Each row is a point on a landscape with many peaks, with its height.
A climber steps from a point to the highest of its 2 nearest points, and stops where none of them is higher. Distance is the straight distance between rows; heights are no part of it.
k_277: [104 150 117 104 149 114 139 134 113  96 152  55 120  70 139 124 135 158
 164 110 119 161 181 212 112 125 160 100 123 130 167 140 152 123 106]  h=415
k_766: [106  83 142  74 177  91 159 158 168  66 150 118  93  71 121 111 117 179
  81 159 116 181 160 149 106  97 159 139 120 138 149 154 176 139 108]  h=214
k_946: [170 163  73 114 170 144 154 163  81 149 104 119 169 134  92 197 122 102
 178 131 121 120 108 122 155 104  87  81 128 115 104 169 155  95 113]  h=254
k_763: [132 134  77  97 181  83 135 144 100 119 184 139 135 109 133 175 112 113
 153 141 118 137 161 153 174  89 136 137  95  96 147 158 167  90  85]  h=409
k_49: [149 148 163 111  83 146 101  78 192 160 164 124 113 105 110  92 113 119
  35 154 130 125 123  68  76  94 135 176 119 159 128 138 130 143 120]  h=151
k_599: [133 114 138 142 148 176 169 130 122 126 123 129 117 154 108 133  94 151
 110 139  95  92 163 116 139  93 115 125 148 142 100 145 126 113 143]  h=261
k_152: [ 81  84 198 177 107 110 128 136 147 109 101  96  93  89 157  87 128 170
  88 142 118 100 166  98  98 137 168 144 156 161 132  45 130 131  98]  h=332
k_794: [104  41 198 176 113 130 125 133 129 151 141  80  97 111 185  70 139 194
  70 154 155  84 166  94 137 103 136 156 148 140 125  59 151 150  66]  h=361
k_569: [113 133 144  85 114 130 127  84 174  93 128  99 135  68 101 105 153 123
  77 136 142 167 135 185  79 134 163 109 135 133 151 128 116 164 128]  h=255
k_531: [139 176 188 150  84 114 131 125 163 154 112 148 106  98 140 112 149 132
  64 141 104 137 108  85  76 123 108 186  76 131 154 119 122 139 169]  h=187
k_576: [ 82 125 123 172 146 112 139 132 110 134 103 115  97 164 156 141  84 152
 140  83 136  71 143 147 181 118 156 165 101  62 141 119 125 128 134]  h=226
k_798: [129  61 102 104 152  97 134 155 136 107 177 137 110 163 134 103 101 117
  99 155 135 110 113  90 157  75 157 169 120 160 123 156 178 123 142]  h=474
k_950: [138 166 171 126  90 123 158 124 113 165 130 135 164 147 125 133 123 152
 108 109 107 128 111 105  71 113 119 103 105 133 111 113 115 112 106]  h=241
k_186: [148 172 120 119 163 133 137 163  99 125  77 132 123  84 134 135 162 136
 173 121 128 180 102 138  63 173  88  90 146 102 120 111 101 136 191]  h=105
k_363: [145  98 138 118  90 161 122  76 135 177 175 132 168 193  98 144 106 103
 110 112 137  84 114  98 149 102 162 135 138 138 112 160 151 111  75]  h=328
k_39: [131 158  67 140 177  78 103 146  84  97 102 136 104 121 158 155 127  96
 189 113 156 136  98 133 172 150 138 144 128 101 144  98 117 117 130]  h=149
k_268: [143  76 157 156  42 159  93  64 138 186 175 119 136 165 187 105 140 140
 134 115 150 103  95  78 133 114 128 132 148 161 120  92 125 170  65]  h=272
k_847: [ 92  73 113 151 132 145 126 146 106 106  92 125 147 131 169 144  90  90
 150 127 159 104 138 165 180 128 146 141 133  47 103  98 186 125 171]  h=307
k_928: [ 86 100 143 151 178 107 141 158 107 164 143 134  86 177 166  60  94 168
 142 127 142  53 147  99 182  81 139 181 115 104 122 113 119 146 147]  h=339
k_629: [147 178  93 109 110 128  92 116 114 167 120 150 188 192  89 138 181  94
 163  89 168 127  66 140 135 136  97  93 107 117 129 164  89 139 102]  h=200
k_634: [130 137  99 100 145 114 158 155 128  95 143 118 110  91 133 119 136 141
 145 138  94 190 141 164  76 138 114 107 135 130 138 150 147 120 185]  h=362
k_612: [134 198 100 111 151 125 104 117 134 100  95 135 112  65 137 138 162 108
 192 121 114 190  99 155 110 208 151 131 122 109 169 116 135 123 157]  h=144
k_812: [107  66 135 161 110 148  90 114 109 133  84 133 152 160 186 169  81  93
 159 116 158  82 119 105 207 103 145 138 137  60 114  85 136 154 128]  h=337
k_479: [182 103 140 152  89 171 101  92 149 177 148 172 123 152 122 152 132 119
  98 166 126  94 115  45 141 100  84 169 141 162 117 135 116 142 140]  h=118
k_605: [105 188 143 144  81 124 118  87 160 149  80 165 157 138 117 121 179 108
  97  97 118 140  74 128 123 173 129 157  75 113 178 122 101 156 110]  h=327
k_566: [105 101 172 138  96 102 150  95 126 141 161 140 120 127 132 137 113 172
  65 103 122 115 152 124  99 145 147 129 139 129 122  98  92 131  68]  h=189
k_454: [150 156  52 116 180 150  97 145 102 156 142 110 119 151  65 178 108  71
 186 134 156  98 143 153 219  98  84 113 140 100 123 191 128  98 134]  h=209
k_733: [105 127  98 140  86 143  89  86 190  83 111 177 175 106 107 144 158  91
 119 134 136 175 136 187 104 181 121 118 134 129 146 130  93 153  98]  h=296
k_126: [158 170  79 132 122 182 103  98 174 127 142 126 122 135  70 173 123 116
 138 113 122 151 153 178 143 153 123 115 119 143 148 210 106 126 133]  h=269
k_739: [109 151 198 143  51  95 150 115 142 165 152 129 135 115 137 105 134 152
  64  99 119 136 111 113  57 131 135 139 112 138 125  91 129 133  77]  h=210
k_213: [129 119 157 160 133 106 169 158 136 109 126 178 113 114 135 166 105 164
  98 123  96 151 129 120 126 135 118 176  89 148 137 120 159 103 139]  h=190
k_433: [150 189 135  99 137 134 135 129  98 155 101 136 141 148  97 139 169 127
 144 104 147 131  80 133 120 125  89  97 114 113 127 137  70 138 155]  h=244
k_719: [146 130 138 135  79 158 125  95 126 186 151 102 106 182 124  87 126 144
 110 108 143  99 109  93 113 103  75 105 172 169 109 135  68 163 157]  h=188
k_983: [148 204 119 103  86  92 130 117 140 132 129 119 152  72 132 153 170 130
 151 105  96 199 120 176  71 124 101 104  96 109 172 156 126 140 135]  h=28
k_944: [134  93  84 143 167 165 128 147 119 104 109 150 135 115 138 165 108  91
 159 123 143 139 134 176 172 167 136 142 132  74 114 138 188 104 185]  h=283
k_17: [137  98 155 160 132 138 140 132 107 183 155 130  98 182 170  99 109 180
 121 125 119  68 136  73 146  88 119 173 118 144 120 119 132 126 124]  h=376
k_712: [125  80 130  86 140 106 156 186 117  94 130 146 100 112 117  87 127 127
  91 195 108 147 155  91  95 105  81  93 171 147  79 133 119 142 170]  h=202
k_352: [ 96 151 173 147  82 131 125  95 184 115  94 132 135  91 107 104 149 131
  71 131 122 144 134 144  89 174 144 134 122 141 149 106 102 156 141]  h=281
k_848: [134 175 120  99 143 165 116 128 100 125 127 114 140 106 102 143 164 120
 169 133 139 151 152 205 137 161 114  76 116 102 138 155 106 136 153]  h=321
k_517: [133 180 146 111 143  92 152 148  87 125 119 119 155 137 132 140 125 139
 160 119 107 134 106 106  94 119 154  96 103 119 126 101 114  90 105]  h=275
k_136: [123 156 154 140 162 129 138 170 127 129  72 133  89  97 131 102 142 148
 177 135 128 143 114  99  54 182 122 114 163 111 132  78  70 119 198]  h=89
k_734: [144 178  67 114 185  78  84 141  73 129 134 129 131 115 140 193 137  97
 192 112 169 134 112 147 166 127 115 130  95 103 155 127 113 114  76]  h=165
k_542: [133 147 126  88 121 107 160 121 152  98 170 119 132  76  98 147 101 150
  93 141  82 182 169 127  74  81 127 104 133 145 133 157 128 100 108]  h=220
k_937: [ 90 128 185 144  87 117 119  99 152  96 107  83 136 116 140  85 120 140
 102 114 127 114 135 120  83 140 196 113 155 164 131  54 125 131  81]  h=300
k_844: [160 126 165 140  87 148 122 133 133 121  93 176 170 123 139 150 135 100
 112 150 123 144  89  94 102 140 117 145 108 141 114  99 151 115 145]  h=86
k_621: [166 191  67 122 146 139  90 159  97 129  93 108 176 104 142 187 156 103
 211 110 142 173 108 177 104 170  96  87 102 131 134 144 129 120  96]  h=140
k_271: [167 170  96 107 164 132 139 164  77 121  76 130 169  71 130 189 168 124
 190 121 150 179 101 155  88 148  78  83 113 107 129 137 132 128 133]  h=121
k_440: [ 94  74  90 115 190  84 170 198 124  82 146 146 118 101 149  93 120 141
 135 147 112 154 159 177 162 106 135 150 105 103 123 165 194 137 156]  h=411
k_590: [128 135 178 108 138 142 160 124 132 175 163 141  83 126 108  90 130 172
  58 167 102  92 159  71 106  91 120 169 119 144 126 140 118 127 128]  h=227
k_11: [151 112 105  92 112  98 146 128 130 113 173 133 109 141 114 115 137 100
 101 141 118 144  99 108 107  91 131 141 110 158 132 164 155 121 168]  h=436
k_761: [119 115 196 116  66 115 121 121 132 160 166 114 121 110 147  70 135 152
  54 142 135 112 127  68  64 106 153 146 134 141 107  79 144 128  54]  h=192
k_598: [134 124 159 131 175 142 159 193 110 112  85 167 121 125 143  97  98 170
 153 188  84 109 153  68 102 119 117 129 137 141  92 112 129  99 148]  h=55
k_827: [144 160  62 106 206 106 142 201  75 128 124 110 124 105 149 123 138 141
 217 129 118 162 139 167 130 127  84 101 117 114 136 148 153 112 150]  h=316
k_765: [128 113 103 119 108 160 104  83 153 131 158  87 163 182  90 139 111 110
 113  94 159 105 134 169 151 115 168 102 131 135 113 174 131 133 100]  h=324
k_370: [141 167  91 109 187 111 122 149  66 153 142 130 113 176 107 145 103 138
 181 105 171 102  91  95 189  92  86 112 154 109 107 132  65 104 125]  h=161
k_677: [145 143  61  91 180 109 161 197 112 103 143 139 111  81 139 102 130 145
 189 154  80 193 131 140 101 125  84 108 135 131 129 180 170 113 182]  h=338
k_672: [125  67 177 129 138 130 129 161 104 141 133 157  91 131 157  92 128 164
  95 197 120  97 165  57 131 104  89 137 153 137  99  86  93 141 133]  h=191
k_627: [146 181 169 134 103 144 117 102 184 148 116 138 118  94 117 108 117 107
  73 172 103 134 140  75  70 120 112 160 122 133 128 127  79 140 173]  h=169
k_698: [120 110 158  86 112 104 146  93 150 115 169 130 135  93  94 134 151 132
  48 127 136 155 130 152 103 117 162 131 112 131 154 134 149 147  92]  h=237
k_484: [116  64 137 158  95 138  84  69 155 119 114 176 161 154 140 153 150  99
 113 133 162 106 112 118 171 165 123 144 145 126 133  97  91 169 112]  h=386
k_910: [124 163 177 127 134 104 130 196 156 137  93 126  82 101 140  57 139 131
 156 150 105 139 126  65  25 137 120 136 135 122 132  78  95 125 203]  h=74
k_973: [134  87 151 165  66 108 117 105 130 147 162  94  99 154 195  88 109 163
 112 106 129 114 111  60  83 105 126 131 150 183 116  75 117 145  91]  h=235
k_987: [150  66 127 127  77 122 149 123 153 121 171 138 175 133  83 156 109 125
  75 116 147 144 129 141 102  97 107 103 155 171 103 148 189 110 122]  h=238
k_244: [139 145  89 134  76 104 125  79 171 133 167 165 170 131 105 170 137 121
 102  79 123 167 111 158  96 148 123 129 101 146 152 161 122 129  85]  h=4
k_319: [130 154  81  63 189 151 122 151  88 127 166  72 129  86 116 130 128 102
 194 165 121 142 182 202 166  95 118  96 136 112 145 168 163 107 120]  h=368
k_5: [137  51 107 130 132 102 186 143 133 131 190 148 141 137  95 168 106 138
  71 112 124 128 153 150 134  83  96 128 135 148 114 180 184 114 116]  h=253
k_775: [127  71  92 144 136 162 136 112 128 127 144 108 133 157  98 172  76 122
 120 116 134  93 181 155 177  93 109  95 177 124  88 167 121 125 125]  h=284
k_624: [160 142  31 113 166 135 104 147 110 148 164 100 129 114  86 189 118  64
 195 142 138 115 164 172 166 113  65  96 147 145 132 191 150 106 117]  h=212
k_737: [117  58 166 178  77 144 113  91 152 132 127 114 125 134 163 117 133 113
  73 115 149  95 109 128 178 136 156 196 119 152 140  88 200 149 108]  h=498
k_747: [101 179 168 159  70 151  95  98 173 166  60 149 159 153 138  88 172 120
 111 116 134 124  76 113  94 172 101 139  97 114 152 117  67 179 137]  h=390
k_650: [167 203  77  79 143 142 115 117 123 130 156 122 133 100  84 173 133 113
 171 146  92 159 154 153 122 112 111 105 117 141 153 186 116 102 115]  h=312
k_588: [133 156 141 128 117 155 147 135 179 127 123 102  92 114 129  74 116 137
 112 131 110 149 119 111  54 133 142 156 129 161 137 144 142 130 218]  h=437
k_391: [141  99 160 122 137 132 144 160  89 126 109 150 113 122 129 107 144 141
 109 178 123 119 138  86 111 115  66  99 175 138  87  96  78 145 180]  h=194
k_50: [126  46  96 149 138 109 158 125 114 134 172 150 127 140 122 176 107 130
  90 106 154 109 170 170 169 108  99 136 140 100 113 154 142 131 127]  h=266
k_497: [144 193 100  51 178 120 143 150  83 129 172 102 129 114  92 126 138 122
 183 164 105 153 148 146 151  86 121  96 123 124 143 168 125  88 116]  h=343
k_549: [108  34 164 184 122 150 112 130 138 128 136  92  90 130 212  84 104 173
 124 165 144  76 169  87 165  93 130 170 149 140 121  75 154 158 109]  h=385
k_667: [112 106  91 163 163 111 160 148  99 137 134 142 121 139 135 186 107 146
 124  91 143 111 167 180 177 110 113 147  93  66 137 151 139 122 126]  h=249
k_687: [131 221 137  97  97 127 121 122 152 128 106 117 162  88 116 115 154 105
 146 124 107 190 125 160  46 119  97  74 119  91 135 152  78 147 157]  h=41
k_665: [ 74 141 129 109 172  75 145 151  94  95 144  66 105  99 135 100 135 137
 166 112 132 125 170 194 142 115 178  99 124  89 156 105 132 119 110]  h=451
k_870: [108  36 159 168  72 141  93  80 166 126 136 156 180 153 133 153 126  87
 107 120 170  94 123 130 176 138 156 154 143 125 125 113 177 141  93]  h=438
k_297: [127 113 112 122 113 136 102 103 161  74 130 164 176  72 108 174 143  91
 130 146 129 183 146 195 125 177 136 110 134 121 137 124 153 120 107]  h=271
k_188: [156 138 102 105 108 142 145  98 116 178 160 122 158 190  65 149 121  93
 136 114 118  89  99  92 155  89 116 102 147 138 105 179 140 100 117]  h=293
k_694: [ 92 138 131 115 145  70 133 115 115 104 153  76 108 141 132  93 127 129
 135  98 136 119 132 141 128 119 193 111 129 126 145  95 115 120 104]  h=412
k_663: [ 94 163 140 125  89 139  99  90 140 157 115 148 170 184 107 118 159 118
 125  80 130 115  99 159 151 166 159 105  95  97 138 136  86 136  39]  h=233
k_211: [179 125  47 154 143 133 127 147 109 147 124 130 167 138  71 237 114  93
 178 121 123 120 156 149 150 121  74  87 148 133 111 194 158  94 100]  h=231
k_125: [107 139 123  64 202 113 168 185 140  95 151 150 103 101 101  58 121 160
 145 183  77 147 158 101 133  88 142 148 122 137 130 182 153 122 159]  h=230
k_980: [112  57 158  89 143  96 144 130 146 117 175 121  82 112 126  93 131 156
  31 152 157 125 140 103 101 109 125 134 142 155 124 124 116 170 121]  h=211
k_972: [125 183 139 160 108 102 131 117 123 123  53 155 161 122 137 160 161 121
 130  83 123 148  71 129 132 177 143 138  88 123 154  96 133 132  96]  h=278
k_15: [ 80 102 154 160 131 112 142 151 140  91  88  89  83 113 166  56 125 128
 129 121 113 115 126 129 125 173 191 159 151 140 146  78 194 113 157]  h=431
k_926: [ 79 104 160 146 122  83 159 140 140  65  97 103  99  73 141 100 135 111
  93 114 115 160 129 159 153 166 187 146 138 142 152  81 217 122 126]  h=471
k_768: [152 166  92  90 106 152 125 103 137 115 150 101 135 148  94 112 132  94
 136 128 127 140 104 133 109 114 131 106 137 152 120 169 126 117 173]  h=447
k_71: [127  68 164 167 119 171 108  94 121 169 160 117 102 154 190 124  99 161
 135 145 134  69 156  68 176  94 139 162 146 135 118  96 120 144  93]  h=420
k_703: [137  73 142 143 111 165 105  93 125 128 135 121 149 168 157 148  83 116
 141 139 147  79 141  99 179 103 148 129 154 126  97 106 116 132 116]  h=377
k_565: [138 154 131 170  97 182 102 118 160 103  91 141 169 152 109 178  85 134
 149 111 107 145 133 146 122 174 138 109 129 139 101 141  96 109 104]  h=176
k_571: [121 123 136 136 121  74 108 159 116 101  98 142  87 126 173 107 151 112
 133 139 118 135  77  72 113 157 134 153 130 153 139  68 124 139 166]  h=116
k_237: [ 90 122 164 131  97  78 142 108 163  97 111  98  85  93 122  90 149 116
  55 117 132 141 112 124 134 145 191 160 128 161 174  94 192 152 109]  h=512
k_722: [128 101  85 150 140  85 115 122 121  78 150 152 140 112 135 195  89  98
 138 124 139 136 155 159 170 135 155 144 115 107 138 121 154  93  91]  h=380
k_796: [142 111 137 121 119 176 131 116 154  87 121 168 168  88 100 166 112 108
 122 160 116 159 147 155 112 159 141 117 147 131 101 132 160  99 147]  h=251
k_886: [122  78 159 157 141 164 123 152 120 116  97 105  96 130 182  66 125 143
 150 155 122 104 131 105 121 159 140 147 157 137 105  73 152 121 182]  h=383
k_245: [127 177 167 122 129 102 141 128 104 166 115 126 100 155 122 100 171 141
 121 112 140 104  77 106 123 132 128 148  94 128 159 110 100 138 163]  h=289
k_329: [ 86  92 129 114 160  93 160 178 118  73 106 141 112  76 158  99 147 127
 138 137 105 173 130 170 154 167 164 152 111  95 136 116 220 107 161]  h=435
k_175: [135 132 138 129 103 131 106 120 134 100  97 143 132 122 156  98 141  92
 138 146 121 147  79 115  99 175 153 135 139 144 119  86 141 128 172]  h=102
k_378: [135 138 107  81 138 146 167 161 158 101 136  99 101  87 115  72 112 147
 125 135  88 177 129 136  57 101 117 114 155 158 123 173 173 121 200]  h=389
k_445: [115 105 132 117 166 154 145 124 128 119 141 108  82 138 109  88 126 140
 110 141 151 116 137 156 148 130 128 141 155 138 132 143 103 147 213]  h=288
k_626: [175 101 155 162 101 203 108  90 137 188  92 175 153 173 118 191 122 120
 146 141 132  76 115  57 171 124  86 134 148 143 104 145 106 145 110]  h=100
k_487: [158 214  92 112 171 132 114 147  85 148  92 124 124 128  91 158 155 136
 175  97 172 150  84 120 118 125  63  76 147 127 120 142  43 134 130]  h=207
k_79: [154 115 103 130 146  95 110 137  94 116  96 143 120 159 165 145 141 100
 161 120 158 120  63  83 156 130 120 144 128 130 121  98 116 126 154]  h=133
k_530: [108 208 179 122 101  80 148 113 137 123  89 143 131  93 125 123 155 129
 129 111  84 152 107 119 107 147 178 140  86 119 177  98 144 119 102]  h=239
k_714: [132 118  79 124 180 204 113 137 124 129 114 121 113 100 130 146 113 102
 174 124 138 156 156 197 163 202 124  96 150  72 107 159 152 116 184]  h=260
k_98: [167 130  91 151 103 149 132 117 138 127 118 167 174 145  82 216 102 116
 132 121 111 133 131 118 119 133  89  97 143 143 102 160 120 108 110]  h=205
k_735: [142 148 178 148 115 122 161 169 145 152 128 164 103 108 135 120 118 166
  70 153  84 139 137  72  82 105 100 183  82 151 130 128 151 110 148]  h=206
k_911: [170 123 153 143  66 142  80  96 156 184 172 138 104 127 154  99 146 125
  65 172 133 111 111  33 102 100 105 190 114 150 130 106 120 144 114]  h=134
k_478: [128 192 109  98  91  93 128  85 139 143 175 129 128  98 111 152 150 146
 118  87 107 170 135 169  97 126 137 112  91 123 179 157 109 137  77]  h=16
k_900: [ 97 135 168 166 102 118 119  99 145 135  65 124 119 111 137 107 167 130
 111 122 138 119 111 129 120 199 127 136 130 130 153  76  69 168 159]  h=320
k_273: [122  68 115  81 145 100 157 189 135  73 160 148 133 119 120 119 106 133
  97 189 101 166 159 104 109  92 115  93 151 153  82 151 163 112 131]  h=208
k_907: [145 150  68 133 148 157  76 108 136 123 148 122 118 149  93 169 116  85
 162 116 157 119 148 182 190 143 136 129 123 107 138 184 101 130 139]  h=236
k_642: [108 129 102 145 101 143  92  88 154 138 141 109 154 180 103 141 143 103
 114  78 153 117 126 200 176 153 169 116  91 102 147 180 120 143  78]  h=280
k_647: [145 186  93 126 195 144 147 182  74 136  82  99 148 140 126 161 115 143
 208 111 128 134 120 143 138 124 120  92 121 105 118 149 122  94 129]  h=282
k_959: [130  60 158 137 106 113 116 143 136 140 163 133  83 119 160  91 137 164
  51 178 138 120 150  59 102 105  98 156 149 169 112 102 105 165 130]  h=201
k_646: [169 189  62  97 188  93  97 153  70 133 133 129 142 130 113 176 148 103
 189 119 183 145  81 107 153 107  79 105 130 125 127 130  89 110 105]  h=183
k_583: [113 123  94 132 194  88 188 182 105 140 147 165 122 153 135 109 106 169
 143 123  97 105 160 123 163  80 104 137 110 109 113 169 131 126 132]  h=135
k_711: [140  80 119 144  95 126 131 111 137 140 168  96 103 178 157  98 104 160
 106 109 141 113 117  99 100  95 112 121 166 187 111 118 107 153 140]  h=213
k_721: [ 90 106 150 135 170 110 149 142 121 133 136 106  70 144 137  69 141 155
 109 125 149  94 130 140 161 127 144 171 117 130 157 116 117 145 185]  h=310
k_472: [138 111 109 125 121 149 147  73 159 139 168 151 136 133  76 180 117 146
  70 105 133 118 173 154 134 135 127 126 140 138 132 173  88 135  98]  h=155
k_521: [153 172 135 103  82 134 118 121 137 126  99 145 182 119 118 113 148  91
 137 135 122 165  93 125  56 125  86  69 143 111  87 124  92 144 153]  h=54
k_580: [167 152 160 132  69 174  98 109 159 151  83 160 175 131 138 110 149  76
 114 155 129 136  82  80  75 125  74 124 136 123  94 111 114 152 172]  h=70
k_435: [100  79 135  79 141  61 164 136 114 108 187 137 104 105 129 124 143 155
  69 137 130 151 153 140 121 106 146 118 120 114 131 130 139 134  84]  h=224
k_696: [ 98 101 133 127 110 115 131  62 137 158 162 149 132 139 113 153 131 137
  79  86 149 110 144 158 149 165 152 142 133  96 136 125  74 155  60]  h=173
k_898: [143 172 129 130  76 183 116  90 180 134 124 105 139 153 103 102 117 117
  99 116 120 135 101 126  85 131 144 134 120 167 123 166 129 135 170]  h=544
k_278: [120 108 129 127 138 147 124 121 106 115 112 114 129 140 122 125 138 111
 136 126 162 122 145 175 149 149 128  98 156 102 106 117  90 144 170]  h=279
k_813: [121 144 101 112 202  91 169 161  85 152 156 146 101 166 108 111  95 173
 153 122 112  95 150  91 160  81 100 112 150 119 108 140  71 117 109]  h=145
k_149: [132 114  99 158 137 103  97  88 139  98 128 165 128 134 131 187 115  99
 130 119 132 113 133 135 185 161 147 155 125 110 142 106 100 131 106]  h=351
k_514: [121 191 116 114 164  53 127 169 100  98  82 125  89  52 143 132 185 125
 202 115 110 175 107 126 107 168 136 120 122 105 190  83 111 122 134]  h=125
k_387: [ 89 110 150 190 145  96 159 132 130 108  96 140  98 122 156 153 107 166
 113 105 111 108 157 138 153 153 156 165 115 122 147  93 130 118 127]  h=203
k_543: [133 126 169 181 117 192 107 123 116 138  57 111 147 172 162 148 103 144
 164 112 128  89 110 116 157 164 148 127 123 120  96 110 109 136 135]  h=287
k_921: [138  66 156 126  98 131 153 157 132 115 159 133 140 127 124 116  99 145
  64 158 118 131 145  98  99  85 111 118 140 178  89 121 168 116 113]  h=222
k_930: [102  83 104 137  92 156  73  70 179 118 119 197 186 178  96 144 159  96
 116 135 154 114 123 150 147 162 125 120 138 122 145 144  87 155  75]  h=341
k_347: [127 208 126  79 171 104 126 134  85 132 157 104 126 135 111 123 136 131
 183 130 127 125 123 135 145 107 155 105 111 108 149 127  94  88 110]  h=311
k_818: [ 93  92 163 156  76 120 128  82 183  90 111 115 136 105 119 115 132 114
  52 100 150 139 103 155 145 158 168 174 124 176 158  92 198 150  95]  h=570
k_259: [122 121 152  79 169 143 173 146 133 112 142 136  98 123  97  86 114 158
  88 173  89 115 159 103 119  82 138 143 123 155 123 154 141 113 150]  h=243
k_16: [157 130  54 146 127 156  63 117 144 116 121 128 164 162 115 167 133  66
 191 106 157 137 104 181 166 172 135 115 118 122 125 166 142 118 141]  h=204
k_752: [141 131 179 171  85 198 106 103 137 169  95 119 143 169 145 113 135 147
 119 130 134  93 112 117 129 149 122 128 114 150 119 118 100 145 142]  h=349
k_251: [112  85 193 188  84 184 108 101 141 146  94  94 125 132 170  97 150 148
  96 136 147  90 133 134 150 157 150 164 130 154 132  81 155 154 137]  h=430
k_782: [129 126 133 109 134 154 177 136 145  85 146 137 153  94  82 158  96 144
 112 149  87 158 164 155 114 102 129 112 133 149 117 164 174  81 124]  h=232
k_858: [113 132 158 156 110 161  92 108 117 150  66 130 174 191 138 149 128 126
 146  87 142  92 105 138 183 167 156 113 101  79 118 116  77 148  66]  h=234
k_209: [143 144 167 151 142 122 134 157 109 175 129 125  82 167 156  73 147 165
 132 141 121  77 105  60 120 105 118 182 102 151 146 110 123 124 162]  h=336
k_656: [107  89 172 160  55 126 119  70 119 184 143 116 127 156 184 103 135 141
 113  83 145  82 105  90 151 150 160 135 149 128 127  67 126 160  32]  h=309
k_855: [100 143 150 124  99  89 109  80 111 145 144 125 120 163 144 100 135 124
 127  98 137  88 100 102 142 143 175 126 142 122 134  76  79 139  70]  h=358
k_960: [146 175  48 137 148 144  81 133 126 112  98 110 125 116 150 143 146  88
 209  98 142 165  91 178 135 208 137 109 117 116 133 131 144 114 150]  h=171
k_680: [117 115 151 128 181 160 115 159  95 126  88 123 110 154 167  88  93 144
 196 157 142  88 127  95 164 121 134 137 168  95  94  77 105 114 178]  h=340
k_448: [152 165 141 143 154 173 126 150  84 143  54 109 175 176 124 165 113 133
 181 101 140 106  92 106 146 134 133  94 116 104  89 135 109 109 118]  h=242
k_892: [142  97  95  97 170  85 142 127  90 138 179 161 127 162 110 152 119 105
 126 148 131  98 123  99 178  85 137 153 116 109 123 154 146 104 123]  h=440
k_224: [115 145 169 109 163 105 157 222 129 121  95 149 110 112 143  55 134 161
 160 171  82 137 132  71  58 116 138 134 123 130 115 107 136 113 169]  h=64
k_190: [140 137  88 128 129 146 105 124 119 111 141  77 137 179 130 121  92 102
 168 107 134 116 113 148 146 119 159 104 138 143 108 151 130 101 149]  h=381
k_875: [103 110  55 107 198 136 143 171 114 107 160  94 127  85 140 123  95 120
 165 143 131 146 189 213 165  90 121 134 124  86 141 181 198 122 147]  h=391
k_552: [126 158 106 112 125 168 112 121 128 113 145  71 150  99 117 145 141 122
 160 115 122 169 170 237 129 156 137  79 113 129 139 175 150 120 108]  h=367

Where does a climber stop that starts at each point below?
k_959: k_747
k_391: k_50
k_319: k_818

Call two points neighbours if one is among the 2 nearest of the other. Go from one point of each pair to the other, from neighbour to neighbour, staying as high as possible. Name the lowest point that can't be avoided.
k_818 and k_898: k_149
k_363 and k_818: k_765
k_898 and k_798: k_11
